Each row is a point on a landscape with many valleys, with its height.
From any point a ball rolls to the lowest of the 2 points nearest to it. It stops when none of these is lower. Distance is the straight distance between rows; heights are no part of it.
Q_687 (h 27.2): [ -8  -4  14   3 -17   1  -9 -18   1  -8   3  -8   3 -10  12   4   6   2
  14  -5  17   8  -2   0  -2  14 -10  -1  14 -11  14  20   4  20   5 -23
 -11  -2  18 -17   9 -17 -18]
Q_96 (h 15.3): [  8  20   3  10  10 -26   9   8 -28  -2  -9   0  -6  -7 -11   2  -4 -19
  14   4   2 -16 -10  17   3  -4  13   1 -11 -15   2  10   4 -10  -8   3
  -8   5  -5   7 -15  -9   3]
Q_949 (h 52.0): [  4  -5   1   0 -11  -4   3   4  15   1 -11 -10  -7  -1  -6 -11  13  21
   2   5  12  -9  -3   8   3  -4  -4   6  -8   3  -3 -17   3   0  13   1
  -2  -8 -15   6  12  -5   6]
Q_729 (h 12.8): [  4   1   7  18  -6  10  -5 -14   3  16  14 -13  -9   0  -3   0   6   5
   1  -5   6 -11 -11   6   1  -7  -9  -8  15   8  -9 -21  -3  -2   4 -16
   0  -8   3  -7   8  -9   6]
Q_134 (h 59.2): [ -8  -1 -10   8  -3 -19  -2   8  -4 -13 -13   8 -17  -9 -14  -5   3 -18
   2 -11  -6  16  19   7   2 -16  11  20  -4   9   2 -10   5  -3  -5   1
   5   0   5  -4   3   0   3]
Q_396 (h 53.6): [-10   8   6 -10  -6  12  27   0   5   7   1  -8   2  -9  -6   0  13  14
 -16  -1  10 -16 -28  -6  -1  13  -8  -7  -1 -13   1  -7 -14  -4   3  -5
 -11   6 -16 -10  -6 -18   2]
Q_332 (h 8.2): [ 15  10   7  10   3 -24  13   5 -29 -11   4 -11  -8 -18  -6   2  -4 -15
  27   3  18  -9   1  15   1  -3   4   6   6 -10   7  23  -6  -1  -3  12
 -12   2   6   1 -12  -9   1]
Q_905 (h 6.2): [  2   6   1  11  17  -3  -6 -14   0 -12 -14   2   7  -8   4   9   1  -8
   4  -2  -7   4   4   3  -2  12   6  -8 -16  -4   9   4  24  -5 -11  11
   9  -3  24 -11 -12   2  -8]
Q_876 (h 44.0): [  6  -6  -4  -6  13 -15 -18   1   3 -15 -27  17  14   9   6   3 -19 -11
  12   7 -15  13   9  -9  -2   9  21  14 -21  -7   7   2   5   5   3  -3
   3  -6  -5   7   8   3  -7]
Q_49 (h 68.8): [-12   0 -27  -1   7  15  -1  22   0  19   3   3  -9  -7  -7 -25  -2   8
 -10  -2 -17   5  -2 -13  -3   4 -16   2  -1   6 -23   5 -10  -5   6  -3
   0   2  -3  14   1   4 -12]
Q_981 (h 34.4): [ -6  -8  -9   6 -12  15  -8  11 -14   3   1  -5   2  11  -9  -8   5 -10
  -4 -22   5   8   9   2   3   5  11  -1   9  10  -3   8  -5  -9 -11  22
   5   2 -18   0  -9  14  -9]
Q_510 (h 23.8): [  7  17  10  10   0  -3  14 -20 -16 -17  -5   2  11 -19   1  -3  -8  -2
  18   1   7   0   6   7  -2  10 -11   1   7 -22  19   8  18   4   8  12
 -11   2  22   0 -10  -3  -1]
Q_145 (h 36.9): [ 10 -10  -2 -13   0  10   0   6   4  22  -2  -2   7   8  -5 -14   0   0
 -13  12 -18   4  -3 -13  -5  -8 -12   8   9   8 -14  -2  -7   1  10  -6
 -13   5 -23  19  19   7  10]
Q_383 (h 49.7): [ 14   7   6  23   0  -5  -1  -4   8  -2  15   7 -11  -1  -1  -7  -4   8
  14   5   6   5  16   8   2 -18 -11   1  -1  12 -13   2  -7   1   4   8
   5   0  11  -4   2  -3  15]
Q_286 (h 57.0): [ -8 -14  -9  11 -11   9 -26  11  -6   9  -6  -7 -14  13  -1  -8   1   8
  12   7   3  -2   0   5   9  -5  -3   8  -1   0  -8 -11   1   6   7 -15
   6  -4   1   6   5   7  -8]
Q_798 (h 37.1): [ 10 -12  -7 -16   6   0  -2  11  -1  -1  19  14  -4  11  14  12 -11  19
 -13   3   1   6 -16  -3   3   3   3 -18  -8   1  -1  10   9   3   0 -12
  23  -8  -5   0  -2  15 -12]
Q_674 (h 23.5): [ -2  15  -4  16  -2  12  -8  -1 -30   2 -11  -5   4  -5  -5 -12  -6 -22
   8   0 -10  -1  -2  10   2   8  11  -3   1  -9  -2  -3  11  -7  -1   3
  -6  -5  12  12  -6   5   0]
Q_781 (h 47.0): [-16 -12   3 -13   0  11  -7  -3  12  -8 -13  -2  12   2   0   1  13   1
 -18  -5  -5   4  14  -5  -1  12   6   3   4   9   6   0   1  -5 -10  16
   8   2   3 -10   0   2  -5]
Q_377 (h 36.1): [  4  19   6  13   2 -14  12  -5  -6  -6   9  -2 -19  -8   1   2   6  -3
  -9 -21   8 -14   6   6  -1  -3  -3  -2  17  -1   1 -11   5  -5  -3  12
   1  -3  18  -6 -18   6  18]
Q_573 (h 58.8): [-20 -22   1  -9  -9   6 -21   9   1  -7   6   5   7   9  17  11  -3   8
  20   7  -2   1  -9   0   8   5   7   9 -17   0   2  28   2  19   1 -21
   6   9   8  -5   3 -10 -28]
Q_980 (h 40.9): [ 21  -3  11 -16   9 -18   8   1   3  -5  11  10   7  14  18  22 -13 -18
  -3   4  -1  11  -4  -7  -6  -4  15  -7  -3   2   8  22  -2   6  -3   2
  -4   1  -6  -1   2   2   5]
Q_245 (h 37.9): [ 25   0  18 -11   6 -22  13  -3   6 -12   6   2  -1  -2  14  23  12 -17
 -11   0   5  -2  -6   3  -5  -5  12  -4  -2   3  18   9   1   0  -7   1
  -5  -9   1  -9   1 -10  11]
Q_838 (h 44.5): [ -3  -6  -3 -14  16  -8  12  13   9  13   5 -10  -3   6  -2  11   4   3
   7  22  14 -10 -10  -1   2  -4   4  -1 -20  -3  -4  21 -12   3 -15  10
   9  16 -15  -4 -13  -5  -7]
Q_809 (h 23.7): [  4  -5  13   7 -16  -3  -2 -21  10  -6   8 -12   4 -11   9   4  10   9
   7 -13  25  -1   4   8   4   7  -6  -1  22  12  10  -5   0  13  11 -21
 -11 -16   6 -20  19 -22  -9]
Q_53 (h 27.3): [ -3  18   2  10  19 -17  12  -2  -3  16  -1  -5 -10 -18  -8   8   7 -26
   0   9 -11 -18  -6   3  -6 -17  -7   5  -7  -2  -9  -7  -2  -8  -5   1
  -4  12  13   6 -10  -6  16]
Q_688 (h 60.2): [ -9 -21 -13  -1 -19   8   2  13   9   5  21   2  -9   7  -3  -4  -3  27
  -3 -20  17   3  -1  -4  12  -2  -1  -5   4  17  -9   3 -17   6   2  -8
  13  -4 -26  -7   5   1 -16]
Q_220 (h 17.7): [  7   6   2   2  17  -2   5 -12   7  -5  -5  -6   8 -10   8  13  -5   4
  11  21   6  -1  -4  -4  -2  15   6 -14 -19  -9   8  -2  16   3  -2   8
   1  -5  24   1 -11   0  -9]
Q_483 (h 58.0): [-17 -14   2   3  -7  15 -26   8  -9   5  -1  -5  -3  14   3   3  -2  10
  21   8  10  -5 -10   1   9   1  -3   9 -11 -10  -2  14   1  13   3 -23
   0  14  -2   3   0  -1 -14]
Q_362 (h 18.2): [ -1   7  -2  14  -6  17   3  -3 -16   4  -9  -6  14 -10 -11 -21  -4 -19
  14   0 -11   1  13   8  -1   4   8   4  13   2 -14  -4  -7  -7   8  12
 -14  -2   8  20   4   4   8]
Q_806 (h 19.3): [-23  17 -17  15   0  10  -2  -4  -2   8  -9  -1  -8 -17  -7 -14  -2   4
   5   6  -2  -3   8   4   6  -2  -5  -3  -3  -6 -19  -7  -8  -4   7  -3
  -2   8  25   4  -8  -2  -9]
Q_277 (h 56.6): [ -9 -10 -11  -2  -4  -3   3   9  16  10  15  -4 -17   4  -5   2   3  14
 -16 -26   9   4   3  -6   4  -8  -6  -1  11  20 -16  -4 -17  -3 -11  -2
  20  -1 -14 -12   1  -1  -9]
Q_633 (h 48.7): [ -7  16  -2 -13   9  -1  17   0   5  10  -8   1  -3  -6  -4 -12  -1   8
  -8   2  -6 -11   3  -9  -3   0 -15   1  -3 -15  -7   0  -2  -4   1  16
  -8  15  -2  11 -11   9   9]
Q_378 (h 45.2): [-14  -5   7 -23  13 -14 -11  -3   9 -15 -29  12  20   1   3  12  -6  -9
   3  14 -12   8   3  -9  -2   7  14  19 -20  -8  10   6   4  10  -5  -7
   1  13  -1  -2  11 -12  -6]
Q_267 (h 78.6): [ -7   5 -14   9  12  17 -11  -5  -1  15 -16  -7   2  -5   0 -11  11  -1
 -15   7 -26  -7  -2  -1   0  11  -6 -10  -7  -1 -10 -20  24 -12   2  -3
   3 -10  14   6  -1   6  -6]
Q_719 (h 8.4): [-19   8 -19   9   0  14   2   3 -12   8  -2 -11  -1 -16 -18 -18  -7  -9
   9   5   3   1  16  -1   0   0   3   5  18  -6 -16  -7 -22  -5   6   4
 -18  12  10  15  -6  10  -1]
Q_236 (h 22.9): [-12   3   6  13  -5  28 -10 -12   2  11  12 -12  -1   4 -10 -11   4   0
  -2 -16  -4  -4   5  -8   7   3 -17  -1  24   2 -12 -14 -11  -4  -2  -4
   0   4   2  -4  -1  -1   2]
Q_241 (h 44.9): [ 24  -1   7  -5  18 -18  13  -3   4   7  15   2  -6  15  18   5 -20   4
   8  14   8 -14   5 -16  -8  -1 -10  -2   2 -12   9 -11   2   6   4  15
   2   1   2  15  -5  25  20]
Q_130 (h 76.1): [ -5 -14   1  -3  10  29 -11   1  -5  11   8  -6  19  12   4  -1   5   5
   1   9 -11   1  -6  -8   3  15   3 -19  -3  -1  -1  14   8  -6  -7  15
   7   3  -5  -1 -16  10 -13]
Q_570 (h 54.1): [ -2 -11   3 -16  -6 -18  -9  14   2   1 -12   1  -5  18  -4   7   4  -2
  -5   3   7   1   0   1  -3 -14   2  23  -7   1   5   1  -6   8  -4 -12
   2  11 -29  -1  14 -10   3]
Q_481 (h 62.6): [-19   5 -12   7 -16   7  22   6  -4  -5  14  -8  -4 -14 -16  -3  -5  -3
  12 -22  15   4  -8  -3   3  12   7 -10  12  -1  -3  12 -24  -4  -9   1
 -10   6   0 -10  -8 -16 -21]
Q_666 (h 55.3): [  3 -24   0   5   2   8 -23   4   8  15  13  -6  -6  16   2  -1   1  11
   1   7   4   5   9   0   7 -15  -9   4   6  16 -12   3  -6   2  -2   3
  13  -4 -10   1   9  10   1]
Q_438 (h 61.3): [ -4  -5   1 -18 -10   1   5   2   7  -4  13   7   3  -7  11  12  -2  -3
  -9   7   4  19  -8  -6  -2   1  12  -7   2   2   7  17  -8  15   2 -25
   0  -7   6  -6   9 -11 -12]
Q_257 (h 32.0): [  5  -4  15  -9  -6   8   2  -8  -2   0  -1  -4  11   7   9   5   4 -22
 -18 -13 -10   1   6  -6 -10  -4   9   2  23   7   2  -6  -2  -4  -1   2
 -14   1  -7   7  10  10  22]
Q_535 (h 77.9): [  4  -8   1   3  11  20 -13 -13   5  27  -2 -12  11   0   3   0  17  14
 -17   6 -18  -9 -11  -4   0  10 -11 -15   1   6  -9 -18  17  -8   1  -5
   7  -8   7  -5   1   5  -2]
Q_403 (h 35.8): [ -5   5   7   1 -12  17  -5  -6 -12   4  13  -1  -5   5   8   9  -5  -1
 -12  -8   2   1 -23  -3   5   8  -6 -14  16 -16   9  -8   6   5   3 -34
  -3  -4   4 -10  -6   2  -4]
Q_278 (h 31.6): [-12  13   8   9 -16  19   7 -18 -11 -10   9  -1  -3 -13   3  -5  -8   4
   8  -8  11   3  -7  -4   4  16 -15  -6  18 -19  13   2  12  12  12 -24
  -9  -7  22  -8  -7  -1 -11]
Q_16 (h 37.0): [ 14  -5  11 -12  -1   1  13   1  -7  -7  11   0   2  12   8   2  -7 -18
 -14 -11   5  -1   5  -7  -9   1  11  -1  20   2  11  -2  -2   3  -7  17
  -9  -2  -8  15  -4  30  23]
Q_351 (h 66.9): [-11   2 -16  -1  -4  12  14  15   0  13   9   4  -3  -9  -7  -4  -1  -2
 -16  -8 -13   8  -9 -10  -4   6  -2  -6   6   4 -15  -3 -17  -8  -1  -9
   0   3  -2   8   1  -1  -2]
Q_26 (h 49.4): [-13  -3  -3 -11  13  -8   4  10  -9  12 -14 -13   7 -11 -17   0   0 -18
   7  11   2  -6  11   2  -3  -4  14  17   1   0 -10  11 -22  -7 -16  17
  -4  18  -9   7  -8  -1  -4]
Q_884 (h 27.0): [  4  -3  -3  15 -21   3  -4  11 -19 -15  -1   6  -5   9  -8 -11   3  -3
  15 -22   7   8  -2  17   9  -3  11  -1  -7   6  -1  13   7  -2  -1  10
   7  -4 -13  -6  -5   3  -8]
Q_977 (h 51.0): [-14  13  -9 -18   2  -2  37   8   5   8  -1  -1  -4 -12  -6 -10   2  15
 -15  -1  15 -14  -7 -11  -7   3 -13   7   1 -13  -7  -3 -20  -1   1  10
  -6  19 -12   9  -3  -2   8]
Q_811 (h 41.9): [-10  24  -1   6  -3  -4   3  -7  -2 -13  -4   5 -14  -4  -4  -5   7   6
 -17 -25   5  -9  10   5   1  -2  -6  -1   5  -4   1  -2   6  -8  -8  13
   7   5   5 -16 -20   4   1]
Q_431 (h 23.9): [-16  23 -11   7  -3   3  -1  -7  -7   0 -25   3  -5 -11  -5 -16  -3  13
  14   8   0  -9   7   5   5   5  -5   0 -10 -25  -5  -8  11  -3  13   5
  -6   7  21  10 -11   3  -6]
Q_649 (h 53.5): [-13  -8   1 -14  -9   1   0  14  -2   8  -4  -4  -3  10 -10   9  -3 -15
  -5  -1   9   5  -3  -3  -5  -6   3  15  10  -2   4   8 -24  13  -8 -16
  -2  19 -22  -2   6 -12  -3]
Q_334 (h 25.4): [ 26  -7  -3   1   4 -12 -10  -9   8   2  -1  -4   8   9  13   4 -12  14
  13  32   5  -4  -2   3   1   4   6 -14  -9  -7  11 -24  19   7  20  -7
   0 -18  11  12  10   6   3]
Q_275 (h 77.1): [  4 -13   6   6  14  21 -23  -8   3  15   2  -5  19   8   8  12  11  -1
  -7   8 -27  -2  -8   2   0   7  -7 -12 -10  11  -5   4  13  -8  -6   4
   8   0   0 -12   3  -6 -10]
Q_909 (h 20.9): [ 22  14  19   8  -5 -18  -2  -5 -18 -13  12   7  -8  17  11  11  -7 -10
   7   4   8  -5  -9   7  -5  -6  -7   6   9 -11  15   7   6   9   5 -12
 -14   3  -5  -1   6  -8  19]
Q_174 (h 24.6): [  4  10  13   9 -13 -17  -7  -3 -16 -16 -11   8 -13   4   3  13   7  -8
   0 -16   7  -2 -14  14  -1  -5  -7  15   4  -8  16   1  12   4  -3 -16
   0   0  -2 -16   3 -17   3]
Q_913 (h 45.7): [-10  17  -4  -6   5 -11  -5  -1   8  -5 -15  13  -9   3  -1  -5   5  18
 -14 -11  -7  -3   8  -2  -1  -1 -16   7 -10 -10  -3  -3  11  -6  -8   8
  13  11   1  -6 -14   5   2]
Q_390 (h 26.9): [ 22  -2   2  -2  -3 -11 -11  -5   3   4 -12  -1   1  17   8  -1  -7  -6
   5  24  -4  -9   7   4  -7   1   8  -1   9  -4  16 -34  18   2  15   0
  -7 -14  16  11  14   9  18]
Q_799 (h 26.0): [ -3   3   7  -9  -4   3  14  -8   2 -11  -2  -1   2 -14   0   0  -6  -6
   1   5  13   8   9  -5  -6  -3   1  12  17   0   3   2 -15   9   1   1
 -13   1  16   1   1   1   7]
Q_727 (h 41.5): [-10  -5  -6  -2  -1  12 -12   5   7   8  -7 -11  -3   4 -11  -8  15  -5
 -15 -19  -6   4  17  -6  -3   0   1   5  11  13  -6  -2   1 -14 -17  23
   2   3  -6  -5  -6  13  -3]
Q_783 (h 27.4): [  0  12  -6   9  10  -5  -8   2 -18  13 -13  -7   1   0  -7   0   1 -32
   6  11 -20  -4 -14   8  -1   0  11   1 -10  -9   1 -10  17  -6  -4 -17
   4  -7  11  12  -3  -1   1]
Q_296 (h 34.7): [ 10   1   4  -1  -8  11   4  -7   4  15  10  -2   6   5  -1 -17  -3  19
  -6   6 -12  -2   2  -5  -4  -7 -23  -1  12   2  -6 -14   1   2  20  -6
 -13  -8  -9  15  16   7  19]
Q_99 (h 60.1): [ -6   5  -6   7  -7  10  16   0  -9  -3  12 -10  -4 -12  -6  -6   3   2
   9 -11  21   0  -6   3   7   8  10 -17   3  -3   6  13   1  -4  -5  13
  -4  -9   4  -7 -18   2 -15]
Q_194 (h 60.0): [-16 -14   2 -18  -6 -11  -5   6  14 -13   0   8  -5   6   7  17  -1   6
   0   7   7  10  -2  -4   0   2   4   9 -10   5   9  20  -2  17  -5 -16
   7   3   9 -10   2  -6 -13]
Q_462 (h 47.2): [  2  -5  10  -5  14 -14  -6   5   0  -3 -11  -5   6   5  -3  11   1 -10
  20  13   5  -3   8   5  -2  -2  10  12 -14   2   4  18  -6  -4 -17  18
   1  14  -6  -4  -8  -8  -1]
Q_453 (h 27.5): [ -3  22  -3   8   5  -3   4 -12 -14  -6 -12  -2  -3  -8  -1  -4  -6   6
  10   4  13 -13   6   4   5   9  -4  -4  -2 -30   9  -7  11  -6   3  23
 -11   8  13   3 -24   7  -2]
Q_448 (h 49.9): [  3   3   2   5  -4   4  20   3  13   3  20  -5  -4  -3  -6   4   8   4
 -10 -25   8  -3  -8   2  -2  -5  -2 -14   8  17  -5   3 -17 -11 -10   7
   2  -4 -16 -14  -3 -15   5]
Q_479 (h 47.1): [ 14   7  10   4   7  -6   4  -1  -1   1  22  -1  -7   9   6   0 -13  17
  11  14  16  -4   6  -1  -1 -10 -16   1   1 -10   6   4  -6   6   1   9
  -1   7  -2   2 -12   8  10]
Q_331 (h 28.4): [  6  20  -1  17   0 -19  16   4 -22   5   8  -8 -24 -11  -5  -3  11 -15
  -2 -14   5 -26  -1   9  -5  -8   1  -4  18  -4  -1 -12  -1 -13  -2  18
 -17   3   6   4 -14   7  17]
Q_467 (h 44.6): [ -6   8  -7   8 -10  -4  19   9   3   7   0  -4  -5  -5 -16 -11  10   5
  -7 -21   8  -2  -4   6   1  -7  -4  -1   0   8  -8   3 -12 -11  -3  19
  -5   9 -22  -8  -3 -12   3]
Q_726 (h 51.5): [-17  -6   1  -9   1   7   8  13  -3  19  -6 -16   4  -1 -21  -4  -3 -11
   1   3   2  -3   4  -8  -1  -1   4  16  12  -5  -9   6 -32   2 -10  -2
 -10  22 -18  12  -1  -3   2]
Q_468 (h 31.5): [-13 -11   2  -5  -8  32 -11  -8   4   3  21   4  11   7   3  -1 -10   0
 -14 -13  -7   8   3 -17   0   5 -11  -6  31   7  -4   0 -21   1   6 -12
  -2   0  -5 -10   5   3  -5]
Q_708 (h 55.9): [ 10  -8  -6  -3  -3   6 -10  -1   5  -7  10   8   1   2   7  -6 -10 -13
   0   5  -5  20  23  -3   0 -12   9   3  15  17  -9  -5 -10   8  13  -6
  -3 -11  10  11  17  10   7]
Q_313 (h 50.0): [ -3  -3   5  -4  -4   7  -4 -12  17 -10  -9   2  11  -7  -1  -7  14  18
 -18 -16  -2   4  19   5   4   6   6   1   7  15   1 -16  10  -3   3  11
  12 -14   9  -6   4   6   0]
Q_865 (h 52.5): [ 11  -3   2   7   6 -12  -4   2  15   8  15  -3 -14   6  -4  -4   0   8
  -4  -1   4   1  22   2  -4 -17 -13   8   9  19 -11  -7  -8   0  -9  18
   8  -1   0  -1   7   9  15]
Q_432 (h 55.5): [ -3  -6   8 -11  -9  16  18  -4   3   1   5  -9   8 -11   4   9  12  10
  -9   3  20 -12 -24  -2   3  17   6 -16   1  -8  18  -6   2   4   2 -10
  -6  -9  -3 -10  -3 -12  -9]
Q_233 (h 70.2): [  6  -3 -17   3  13   4  -8  11  13  10   3  11  -5   5   0 -18  -6  19
   3   5 -18   8   2  -6   0  -3 -22  -4 -17   7 -20   9   5  -5   6   5
  12  -8  -6  10   1   7  -7]
Q_552 (h 71.3): [ 21  -2  -1  11  20  -5  -1   0  12   6  17  14   7   6  11   4 -14   9
  -1   7 -24  10  -2  -6  -4  -8 -13 -13 -13  12 -15   8   4  -3   5   9
  11  -7   1   9   4   7   7]
Q_842 (h 40.6): [ -8   0 -19  -1  -9   0  14  17  -4   8   2  -4  -5   4 -14 -14  -2   9
  -1 -17  10   0   7   2   0  -3   0   1  -4   5  -7  19 -14  -5  -9  29
   2  13 -34  -1  -8   5 -11]
Q_711 (h 50.9): [ -8  -7  -7  -4  -7  -1   3   4  19  -1 -18   3  -1  -6 -11  -4  15  20
  -3   8  -4   3  -5   4   2  -8  -7   9 -26  13  -8  -5   1  -6   8  -2
   2   0 -13   1  20 -16   0]
Q_870 (h 57.5): [  7  -7  -2  -2   3 -14  -8   7  -2 -15  -7  14  -3   5  -5  -6  -9 -22
   4   1  -5  19  28  -1   0 -12  10  21   3  10  -3   4  -7   6  -4  10
   7   0   0   3   8  11  12]
Q_554 (h 16.1): [ 20   9  18   6  -4 -17  19   0 -23 -14  11  -7 -10  -9   6   8   5 -18
  13  -6  12 -11  -5   5   1  -4  -9   8  19 -11  22  12  -4  -2   2   0
 -21   0   5  -2  -4  -7  13]
Q_867 (h 30.4): [ -2   0   6 -18   4   6   2  -9  12  -9  -6   9  11   0  11   3 -13   5
  -6  13   4   7  12 -17  -3   1  -3   8   6  -8   4  -4  -4   9   6   0
   0   5  14   7   2  13   8]
Q_998 (h 60.7): [-17  11  -9   0  -2  -5  -6   4  -9  -8 -25   5   2 -14 -17  -6  -3 -22
   2   2 -15  10  14   6  -3  -7  11  23   0   1  -3 -11  -6  -2   1 -13
  -2   7  12   8   9  -6   5]
Q_740 (h 17.6): [  0   3   5  -2  -4   2  -1  -9  -6 -25 -21  13  12  -6   3   3  -2 -15
   5  -6  -5  14  12   2   2  15  12   4  -4  -5  12  13  15   4  -5  11
  -2  -3  16  -6   3  -1  -9]
Q_935 (h 20.5): [ 11  24  -1  11  17 -23  18   5 -21   5  -5  -2  -7 -15  -8   4   3 -25
   2  -3 -12 -23  -9   9  -3  -4   8  -8  -6 -12   2  -5   9 -18 -10  18
 -11   4   4  11 -12   4  14]
Q_548 (h 60.6): [  8   4  -4  19  -1 -30 -12   4  -8  -9  -9  10 -18   8 -11  -5   8 -15
  15   2 -10   1  10  13  -1 -16   7  14  -9   6   9 -17  14  -3  -8   5
   2  -4  -4  -5  11  -2  16]
Q_71 (h 22.0): [  9   0   2   6 -19   5  -7  -4 -16 -24 -13  12   8   1   4 -10  -5  -4
  13 -10   4  11   6  13   4   4  10   3  -6  -3   7   5  12   8  10  -1
  -1 -11   0  -2   5   2  -4]
Q_882 (h 28.6): [ 11  -1  16  -3  -8  -1  -9 -14  -4  -4 -14  -8  10  11  13   4   2 -21
  -7  12  -1  -5   7   6  -6   0   9   5  18  -5  15 -19  13   4   5  -2
 -17  -2   4   4  13  -2  16]
Q_671 (h 54.3): [  1 -18  -5   7 -12  22 -18  -8  10  -7  11   5  13  -6   8  -9  -3  10
   5   6   2  15  15  -1   2  -1   2  -5   8  19  -9  -4 -12   4  18 -16
  -2 -15   6  -2  24  -5 -11]
Q_391 (h 34.1): [ 13  -3   8 -10   5 -13   9   3   6  -2  -3   3   0   2   2  16  12   0
 -13  -2   4  -6 -21   3  -4  -6   6  -6 -13  -1  12  -4   6  -8  -2   2
   6  -7 -19  -9   4  -5   8]
Q_963 (h 53.0): [  2  -9   0 -11 -15 -17   2  11   8  -7 -15  -3 -16   6  -2   1  10  13
  -6   6  22  -1   2   3   0 -10   4  22  -2   0  10 -21  -4   5   6  -9
  -1  -3 -13   3  15  -4   8]
Q_964 (h 41.3): [ -2 -15  -5 -15  14   0   0   8  11  10   9   1   4   5   8  14  -6  20
   2  21   2  -3 -20  -8   3   6   1 -16 -27  -5  -5  11   4   8  -6  -4
  20   4  -3   0  -9   2 -15]
Q_306 (h 22.8): [ 19  -2   0   1  16  -8   4 -12  24   5  -2  -7   7  -5  10   4  -3  17
   1  24   2  -6  -3  -1   0   4   5 -15 -16   0   1 -20  14   1   8   5
   8 -13  21   5  -5   7   2]
Q_24 (h 75.0): [-18 -14 -10  -4   5  19 -15   5   3  -5   3   4   6  10   8  -3   3  26
   6  -5  -4  -4  -1  -1  11  19   4 -12 -12   1  -3  16  11   0  -8  13
  14   2  -3  -2 -15  10 -22]
Q_859 (h 42.8): [ 24   1   4  -8   6 -21 -12   0   2 -17  -8  20  12  21  16   8 -19 -14
   0   0 -13  14   7  -5  -5  -5  19   2 -12   0   6  10   3   1   5  -5
  -7  -5 -15   1  14   0   0]
Q_35 (h 57.4): [ -1  -5   7  -9  -7  -1  15  -6   5 -13  12  -1   2 -10   8   6   7  19
  -4 -12  20  -1 -10   4   4  18   6 -15   0   3  16  11  12   5  -6  -1
  11 -16   6 -12 -13  -6 -12]
Q_924 (h 46.6): [ -9  -5   2 -18  14  -3 -14  -1  14  -4 -14  15  12   6  10  16   1   2
 -12  17 -27   5  -9 -12  -3   5  -4   2 -21  -7  -3   3   4   6  -3 -16
  10   8  -2  -6   8  -8  -6]
Q_21 (h 64.7): [-10   4 -11   8 -12  18  18   6  -2   0  13  -4   1  -9 -20  -2 -11 -14
   2 -16   1   8 -16  -7   2   8   2  -7  10   1 -12  -1 -27  -5   0 -13
 -14   8  -9   3   3 -13  -4]
Q_819 (h 32.8): [  4   8   5  -4  -5  12  -1 -10   4  -6   0  15  14   6   5  -7 -12  13
  -1  10  -7   8  -1  -5  -2  -3 -15   2  -4 -10  -1   1  -2   4  16 -10
  -6   3  -6   9  12  -5  11]
Q_651 (h 52.4): [-12 -15 -11  -3  -5  19 -15  -5  18   0   3   1   9 -10  -2 -11   5  23
 -11 -12  -4   5  17  -1   7   7  -2  -1  10  22 -14 -14  -6  -2  12  -4
  12 -15   8  -2  12   8 -12]
Q_969 (h 48.8): [-20 -20  -7 -20   6   0  -6   9  18   4 -12  14   4   3   1   5  16   9
 -14   8 -26   3 -12  -7   0  -2  -4   6 -25  14  -1   0  -3  -2  -4  -9
  11   9 -15  -9  13 -18 -10]
Q_757 (h 19.8): [  4   5  14   8  -5   4   8 -21   9   0   6 -12   0 -13   3   2   5   5
   0   1  18  -5   5   3   1   0  -9   0  18   4   7 -14  -5   6   8 -14
  -6  -9  17 -10   6 -11   8]
Q_669 (h 33.5): [  3   1  -6   6  11  -7  -1  12   4  22   8  -7 -10  -6  -7   3   4 -22
  -1  19 -12   1  -2  -3  -4 -22   7   3  -5  10 -13  -8  -9  -6  -4  -8
   0  -1  11  12   3   4  10]
Q_276 (h 30.3): [ 10   2  -3  -4  13 -12  -3   7  -3  11 -18   4  -1   9  -9   2   5 -12
  -4   4 -22  -2 -17   2  -3  -6   7  -1 -20  -6   3  -6  15  -9  -5  -8
   4  -4 -17   4   4   2  -1]
Q_613 (h 41.8): [ 24  -9   9  -8  10 -13  14   3   3   4  19  -2  -6  10  10  -1  -3   0
  -6  -3   6 -14   4 -11  -6  -3  -2  -2  11   3   2 -10   5  -3  -6  27
   2  -5 -15  15  -3  30  26]
Q_271 (h 73.6): [ -2 -11  -4  11   2  -1 -15  -2  11  -8  10   3   0   7   9   9  -1  23
  13  -6   1   6   4   5   4   1   0  -9 -18  13  -4  13  14   2  -5   2
  20  -2  11 -10 -10   0 -16]
Q_587 (h 31.7): [ 12   5   0  -2  -5   6   2  -2 -13  -3  20   9   1   7  10   4 -12   7
  -8   2  -1   4 -20   2   2   3   0 -23   0 -13  10  -4  13   4  13 -22
   7 -17   0   3  -8   8   1]
Q_487 (h 72.5): [ 15  -8  -2  11   9  -3 -12  -1  10  -6  14   5  11   7   9  18  -8   3
  13  11  -8  14  -6   5  -4  -2   2 -18 -22  15  -2  17   6   2   0   4
  13  -8   4  -8   0  -3  -9]
Q_210 (h 28.2): [-12  12   8   9  -9   2  -5   0 -14  -7 -11   5  -1   0  -3   6   9  -7
  -4 -21 -10   0 -14  13   1  -2  -4   2  -9   0   5  10  12  -5  -8 -14
   7   5  -6 -12  -4 -16  -1]

For each start below, name the point where the ball stops.
Q_649 -> Q_587
Q_194 -> Q_905
Q_99 -> Q_332
Q_969 -> Q_719
Q_241 -> Q_905
Q_24 -> Q_332
